Points, in no order, along strands that fork, close into loops and pass close to each other.
Two points are linked if the straight distance between their rows is under 54.7. Some points are linked to none.
q_525: [  4   9   4 -22 -11 -13 -30   6 -17 -12  -6  26   7   6 -16 -14  -2 -16
  -5  20  16 -19   7]
q_175: [ -7  12  11  -8  -7  -5  -7  -7  19 -13  21  17  -3  23   1 -24   7   1
  -6   4  22   2  -2]
q_145: [ -8 -17  10  14  20  -3   5   8 -10  -1 -11  -4  12 -30   9  30 -14 -18
  13 -20  -6   7 -16]
q_565: [-16 -28  -2 -12  10   3  22   3 -15  -3  -8  -2   7  -3  -7  22 -30 -12
  25   1 -15   0 -14]
q_152: [ -8 -12  -3  -3  28   5  10  22  -3  -5  10  19   9 -24   1  16  -7 -20
  17  -1  14   0   9]
q_662: [-13  15  -9  -2  -6  -1 -19  15 -14  -4  -4  14   7  -6 -27 -14  -1   0
  -3   5  11 -15  18]
q_264: [  1  14 -10  -3  -4   0 -23  -3  -6   6  22  -2   0  -6 -16   2   2  17
   2  25   3  -8  -7]
q_222: [ -1   1 -10   5  -2  -6  -6  28 -15  11  14  -1   5 -15 -12  14 -14  11
  12  30   3 -10 -12]
q_469: [  6 -15 -16  -7   3  10   8 -20  14  -3  11 -22  -3   2  -8   5   6  16
   5  -6  -5  15  -7]
q_951: [ -5  -8 -12  16 -15  -2   8   2  17   5   4 -23   6   0  15  34  37   5
 -13 -22 -19 -20   9]
q_719: [ 13 -19 -11  -8  13  19  20  -6   7   9  29 -14   7  -6   5  22   6  16
  13 -12  -5  12  -9]
q_624: [-23  -4 -17   0   4 -10  -7  -4  12  12  13  -5 -13   6   8  12  13  27
  -6 -27  -1  -9  -9]
q_933: [ -9   5   8 -10   2 -24   8  32  -2   4  10  15  24   1  14   7   7  -9
 -15  19  -1 -10   3]
q_722: [  7 -18  -5 -30   5  20   7  -2 -10   8  31 -14  -3 -14   1  27  -5   8
  27 -14  11  -2  -2]
q_540: [  4   7 -12   1  -9   5  -8  -7   8 -12   7 -15  13   2   7  26  47  -4
  -8 -25  -7 -11   7]
q_330: [ -9 -13  -2   8  13  17  15   4 -15 -26 -22  16   6   8 -14  -8 -24 -30
   3  17  -6  26  -1]
q_443: [ -6  10 -15  16  14  -6  -7  33 -19   8  -1   3  -3 -33   3  20 -13  -6
  18  21   9 -16   7]
q_433: [-16   7 -11  10   0  -9 -22  10  -1  13   4   7   4  14   5  -5  10  24
 -22 -23  -1  -5  -7]
q_594: [ 15   8   8   3  -1   3  -5  -7 -10  16 -18  -1   4  -4  11   3  11  10
 -23 -16 -18  12  -4]
q_509: [ -6  15   5  -1  -5  24   5 -23   5  -3  -8  -9 -20 -12 -13   8   9  -3
   3  -5 -13  10  12]
q_70: [  7 -16   2  -6 -12  10  10   4  10 -10 -31  11  -6  21  -3 -20  -6 -11
 -15 -21   7   0   0]
q_227: [ 13   9   7 -14  10   3  11  17  -3  -1  16   1  23  16   1 -40   7   3
   0   8  22  -6  16]
q_632: [ -1   9  18   5  -8   9  22 -13   4 -11 -35 -11 -24  13  -7 -35 -13   5
  -2  -2  -1  13  -7]
q_270: [ -7   0 -14  -8   7   7   4  14  11 -13 -10  -4 -10   5  -9 -23  28   5
 -17 -23  23  -8  10]
q_999: [ 12  -7   0 -14  14  -7   9 -18  18   0 -16 -18  -5   4   9  10  28  -7
  -6   0 -14  -4  -9]
q_948: [ -4  -2  -1  14  27   2   9   1  -5  14   2  11  -3 -13   7 -11 -23   4
  16   8   7  13  -1]
q_687: [ 10   4  27 -11 -22 -29 -20   0  -5 -12  -8  19   0   2   1 -13 -22 -23
 -10  30   7  -9  11]
q_584: [ -1 -11 -19  -8 -10   2   9 -11  -4  17  13 -15  -4  14  16  48  23  12
  -2 -25 -19 -24   9]
q_135: [-16 -13 -15   2 -19   4   2 -15  16  -1  14 -30  -4 -18  -4  12  15  13
   7 -20  -4   3  12]
q_813: [-11 -13   0   7  -9  -5  13   4  13   1 -13 -22   7 -19  10  33  16  -7
  -4 -12 -25  -1  -4]
q_228: [  2   2 -20 -10 -12   2 -22 -15 -19  -2  29   5   7  30   1  28  24  17
  10 -23   2 -18  -1]
q_957: [ 13  14  22 -17 -19   1  -8   8  -7   0  35   7  24   7  -4 -30   4  15
  -5   1  17   0   7]
q_398: [-13  18   0  21  22 -23   5  17  -7   8  -9   1   4 -28  27   7 -13  -7
  12  19   9 -16  20]
q_366: [ 24  -5 -17 -18   6   4  -6 -11  -5 -11  20 -16  22   7   6  23  42   3
 -10  -5   0 -10  -6]
q_927: [  5 -16   4 -20  -4  -9 -11 -18  -3   6 -24   4  -4   7 -12 -11 -21   2
  -4  11  -9  -4  -5]
q_563: [ -8 -12   3  44  -6   2   9  21  18 -13 -22 -14  -5   9  -5 -22  -5  -1
  -7  -6  -4  10 -12]
q_817: [ -5  -7   0  -1   9  22   5  -3  -3 -18  -9  20  -2  -1 -17   1  -7 -26
  -1 -12   1  25  13]
q_217: [  2  14   5  20  -9   6 -15 -17  10   5  -8   1 -22  12 -15 -24 -13  13
   6   9  -1   8   1]
q_129: [ -7   5 -17  -4  34   9   6   7   7   2  39   2   0  -3   5  -1  13  17
   6  20  15   3  -5]
q_23: [ 21  22   0  27  -9 -10 -15   0   5  -9  -6  16  -8  13   6 -19 -20 -14
   4  41   8   6  10]
q_771: [ 15   7 -10   0  12  -1   0 -10  -2   9   9  14  -5  16   5  -6 -34   2
  23  37  15  -2   9]
q_905: [  3  -2   5 -15 -29  16   8 -22 -12 -10 -17 -17 -10  -8 -25  -1  -1  -2
  -4   0 -21  21   9]
q_464: [ -6 -16   3 -14   3   6   7 -17  -4   9  -8  -1   2 -11 -16   7 -24  -3
  29 -12  -1  -5   4]
q_282: [  1  -6  15 -10   3 -14  10  26 -18   0   2  11  14 -15   7   9 -11 -18
 -12  37 -10  11  -5]
q_941: [ 22   7  -5 -28  15  -3  -8 -29  -9  -7   7  -6   9  18  14  12  44   9
  -3 -22  -3 -22  -9]
q_82: [  0 -13  10   7  -9  -7  -1   3   2  22 -19  -9   9 -10  10  22   2   2
 -17  -5 -26   4 -19]
q_864: [ 23  -3   4  14  17   5   2  10  -5  25  -5   7  15  -1  15   7 -10  -6
  13  -1  -8 -18   8]
q_557: [ 11   3   9   3   0  -7  -4  -5  -8  12   7  15   2  -2   8  -6 -38  -6
  12  21   2  11  -4]
q_2: [-19   4   4  13   4 -12 -17  -4  17  -6 -14  17 -12  -4   1   2 -10 -15
   1  13   0  12 -15]
q_955: [ 17  22  18  16 -26 -25 -10   5  -4 -18 -13  13 -10   6   6 -22 -26 -19
  -3  31  13  -7  24]
q_752: [ 17  12 -10  22   1   9  -5   1  11   5  10  19 -13  18   1   7 -11 -10
  11  33   0   1  10]
q_503: [  3  -1  -4   6  -1  10   9  -9  24  -7 -21 -16  -9  17  -9  -3  23  -2
  -9  14 -14  -5  -3]
q_19: [-20   1  -2   6  22  -1  20  -9  -8   1 -17  -6  -4  -7   0 -29 -28   7
  15   6   3   7   0]
q_26: [  6  -6   2 -17  16  15   3  13 -14  -3   1  33   2  -1  -1  13 -12 -29
  10  -6  12   3  17]
q_861: [-17   6  -6 -14   8   6 -16   6   3 -16   3  11   2  -4 -21 -19   8  -1
 -16 -17  20   2  12]
q_310: [ 12  -5 -17 -15  -7  -3  -7 -17 -16  12  25 -12   0  27  17  49  24  20
   4 -29  -8 -15 -13]
q_115: [ -8   1  -5  23  -4  -8   4  21  17   4  -9  -7  -1   5   2 -18   2  17
 -15 -19  -1   5   0]
q_17: [-13   9  -3  -8 -19   1  -1  -2   4  -6 -12 -13 -10  -2  -2 -13  28   7
 -28 -39   4   3  11]
q_328: [ 18  -6   3   1 -22  10  16   5  13 -21 -21 -13  -8  16 -13 -18  18  -1
 -23  13  -4  10 -14]
q_254: [ -8 -12  13  13   8 -16  -7  18  -2   3  -7  15  15 -27   6   7 -16 -26
   9  -5  10   0  -3]
q_462: [ 13 -10  12 -27 -28   6 -14 -19 -17  -5 -18  -9  -1   7 -16 -10  -3  -5
 -12  -4 -16   0   6]
q_293: [  1  29  23   0 -16  -5 -21  10  -6   2  32  16  10  -1   6 -19   2   2
 -16  17   6  10  -1]
q_911: [-22   0   5  -9   8 -16  -2  -2  13  -6  11  18  -9   9   0 -10  -8  -5
  -6   9   9  16  -9]
q_694: [ -6 -28   6   2   2 -13   3   2 -16   1  -5   0  11 -23   4  19 -25  -3
  11   1 -18  19 -33]
q_841: [  6  22   2   8  -6  18   5 -12   5   5 -23  -2 -25  14  -7 -25  -2  16
  -6 -16   2   8   5]
q_705: [ -8   8  -4  13  -1  32  14  -1   9   2   7 -10 -14 -15  -9  10  16   0
  14 -14 -17 -13  27]
q_430: [ 11  12   2   5  -6   9  -8  -1   0  -2 -16  -9   2 -12   7 -10  19   3
 -33 -36  -2  19  -3]
q_544: [  2  -3  -6  11   1  12  21 -21  16  -3  13 -29 -13 -14   3  14  24   3
  15 -27  -4 -12  18]
q_936: [-13 -11 -11 -15  -1 -15 -17  -2   8  21  20  -2  -1   3   9  10  -2  25
   6  -7  15 -11 -22]
q_897: [ -6 -24   3 -20   8  15  19  -8  -5  12  13 -11 -11 -29  -5  21 -21   1
  35 -30   4  -4   3]
q_291: [-17  12  16   6   6 -12  27  -4 -11 -15 -31  -3 -11   3  -2 -43 -26  -6
   6  20   1  19  -2]
q_141: [  5  13  12  18   8 -19   2   2   3  17 -11  -2   8  -9  23  -4 -11 -11
   5   7  -1 -13  10]
q_600: [  6  -7   2  25 -24  13  23  23   9 -14 -20  -7 -10  17 -13 -26   0   1
 -20   3  -2  21 -11]
q_47: [  5  20  14  15 -18  -6 -11   4  18  -5  16   0  -4  18   4 -20  10  -2
 -18  17  10   9  -4]
q_332: [-11 -16  18 -10  -1 -18  -2   9 -17  -4   4  -1   6 -25  -9   7 -11  -2
 -12  23 -21  19 -23]
q_931: [ 17  -1  -7   4  23  15  14  18   8   5  29   7  20   3  13 -16   6   5
  -3  13  16   5   3]
q_421: [ -1   2  12   4   1 -25  -4 -12   6  -1 -27   4 -11   5   0 -13 -16 -10
  -4  26 -14   3 -13]
q_57: [ 12   9  -3  -1   3   7 -13  -5  -2  14  10  -1  10   3   1  10   5   8
   9  -8  -2 -16   2]
q_590: [-10   6 -13 -15   6 -10 -27 -16  -5   4  17   9   1  26   6  10   9  22
  14 -14  18 -30 -17]

A piece is all that can be reached along the links. How many separate loops has the piece of each point below (a circle has one, a figure eight two, a Y none), and how many tips (points with one link)?
q_26 => loops 0, tips 3
q_115 => loops 0, tips 3
q_443 => loops 1, tips 0

Name the points in between on the shortest way along the links from the first point to the second, in order.
q_115, q_23 => q_433, q_624, q_936, q_590, q_228, q_310, q_584, q_951, q_813, q_82, q_594, q_430, q_17, q_270, q_861, q_662, q_525, q_687, q_955
q_565, q_227 => q_464, q_897, q_722, q_719, q_469, q_135, q_544, q_705, q_509, q_905, q_462, q_927, q_421, q_2, q_911, q_175, q_47, q_293, q_957
q_464, q_330 => q_565, q_694, q_145, q_254, q_152, q_26, q_817
q_430, q_217 => q_17, q_270, q_861, q_662, q_525, q_687, q_955, q_23, q_752, q_771, q_557, q_948, q_19, q_291, q_632, q_841
